Points on a hilly landscape, in no order, each with its height.
A ball rolls from a point to the lowest of its 3 nearest points, and stops where none of them is lower. Distance is the straight distance between rows; heights are no part of it.
viz: [-8 29  9 18 -5 -7 11 -8  3 -8]  height 58.2
tepi: [-10  -4  -5  10  14   7   5  18   2  11]  height 16.9
saret: [-22  16  -3  20   9  -4  14  -5  18 -14]  height 28.1
led: [ -5  -2  23 -21   7  20  -9  40 -16  21]  height 14.1
zule: [-20  51  -8   0 -11 -13  16  -9  25 -29]  height 46.6
dagu: [-33  23   3  20  13  -2  24   6  21  -7]  height 34.3
boli: [-23   7   5  16  17   7  12  24   6  13]  height 13.5
Lepo: [-37  41 -10   5   2  -8  24  -2  32 -26]  height 50.8
papu: [ 14   9  14   2  -5  -3  -6   5 -23   8]  height 47.7
budo: [  7  32  19  17 -15 -11   6 -12 -13  -5]  height 57.0
let: [-16  30  -6  15  -5 -15  16 -20  20 -26]  height 38.3
sukud: [  0  55  11   6 -23 -10  10 -16   8 -19]  height 72.2
pogag: [-14 -19   9 -24  12  23  -1  36   3  21]  height 12.2
gil: [ 12 -18 -22   7   1  -5  -8 -13   3   0]  height 12.9
Melid: [ -8 -18 -10  -6  15  12  -1  20   7  17]  height 18.6
Teru: [  1  43  23  11 -16 -10  10 -11  -7  -5]  height 65.1
limu: [  8 -30 -12 -17   3   8  -9   3   5  14]  height 10.5
Rekog: [ -1  11  35 -19   1  19  -7  40 -31  15]  height 21.4
Limab: [ -3 -21 -19   3  10   6  -2   8  11   9]  height 16.8
veti: [  0 -14  15 -31   5  18 -11  25 -11  17]  height 5.9
dedet: [-23   3  -8  22  16   2  14  10  14  -1]  height 17.9
misub: [ 11  -8 -27  20  -2 -17   1 -39   9 -27]  height 9.6
tuza: [ -2  20  28   6   0   3   3  21 -24  14]  height 62.7
nur: [-4 -5  5 -4  9  8 -3 25 -9 15]  height 18.1
tugo: [17 -8 -9  0 -2 -2 -9 -5 -8  6]  height 27.8
zab: [-12  12 -12  20   4 -12  16 -22  16 -20]  height 27.6
kimup: [ 24 -20  -9 -14  -9  -2 -18 -11 -12   6]  height 17.1
gab: [ 33 -16 -10  -6 -16  -8 -17 -17 -17   1]  height 8.4
Meker: [  5  39   1  10 -24 -19   9 -31  11 -28]  height 74.7
relu: [ 15  11   3  16 -11 -12   0 -20  -8  -8]  height 40.2
noka: [  5 -21 -33  15   8  -8  -4 -19  14 -10]  height 5.3
pof: [ 24 -11 -17  12 -10 -16  -7 -31  -6 -13]  height 16.5
Dano: [-15   2 -22  21   6 -14  12 -18  20 -22]  height 23.6
suni: [ -8 -17 -28  17  14  -2   4  -6  15  -4]  height 11.9
Futil: [-3  6  2 15  3 -2  4 -1 -4  0]  height 46.3
Sidag: [  0 -15 -36  20   5 -21   6 -36  19 -30]  height 13.0
ges: [ 14 -10  17 -23  -6  10 -14  16 -21  11]  height 20.0
petud: [ 17 -36   6 -39  -8  10 -18  -6  -3  12]  height 11.0
Ramoz: [-19  23  16  17   9   1  11  14   1   7]  height 21.1
meku: [  1 -16   4 -24   4  14 -10  17  -5  18]  height 10.6
Lar: [  3   0   6   4   2   2  -4  12 -14  11]  height 31.3
tirid: [ 16 -20  -2 -19  -3   3 -15   3  -9  10]  height 16.3
tel: [-19  -1  10  -5  18  14   7  45  -3  23]  height 13.4
petin: [-24  -3   0   9  19  17  11  36   6  19]  height 11.6
nura: [  0 -36   4 -39   4  15 -10   6   8  17]  height 7.6
las: [ 16 -22  27 -45  -9  20 -23   8 -15   7]  height 18.2
tal: [ 23 -31  16 -42 -15  11 -23  -8 -13   4]  height 14.4
Ginu: [ 16  21   0  14 -25 -21   5 -41   1 -27]  height 75.5
fazan: [ 20 -14 -18   8  -3  -8  -8 -19  -4  -4]  height 17.8
dedas: [ 24  -4  -2   7 -13  -9  -9 -15 -17  -2]  height 24.4
nubon: [ -8 -57   7 -40   8  17  -4   1  20  16]  height 9.5
Zipel: [  6   2  19 -14   1  13  -9  27 -23  15]  height 24.8
goli: [  6  13  13  11  -5  -5   1   1 -16   3]  height 12.3
dakef: [ -2  -1 -21  21   1 -15   7 -28  16 -25]  height 16.6

For each start below, name the point where the ball stops.
dedet -> petin
fazan -> noka
viz -> goli
Ramoz -> petin
tepi -> petin
let -> misub
las -> nura
tal -> nura

Call two points neighbours if one is among the 3 nearest of the other. Go from one point of each pair to the other, from neighbour to neighbour, staying as low as possible. Name the highest point that can't be avoided.
goli / nura -> Lar
nura / gab -> kimup
nura / misub -> Limab
petin / veti -> tel
misub / noka -> Sidag

Two balls start at each pair of points below. Name the first point that both come to, or write -.
saret / Lepo -> dedet
dagu / Dano -> -
Rekog / Teru -> -
Ginu / Meker -> misub
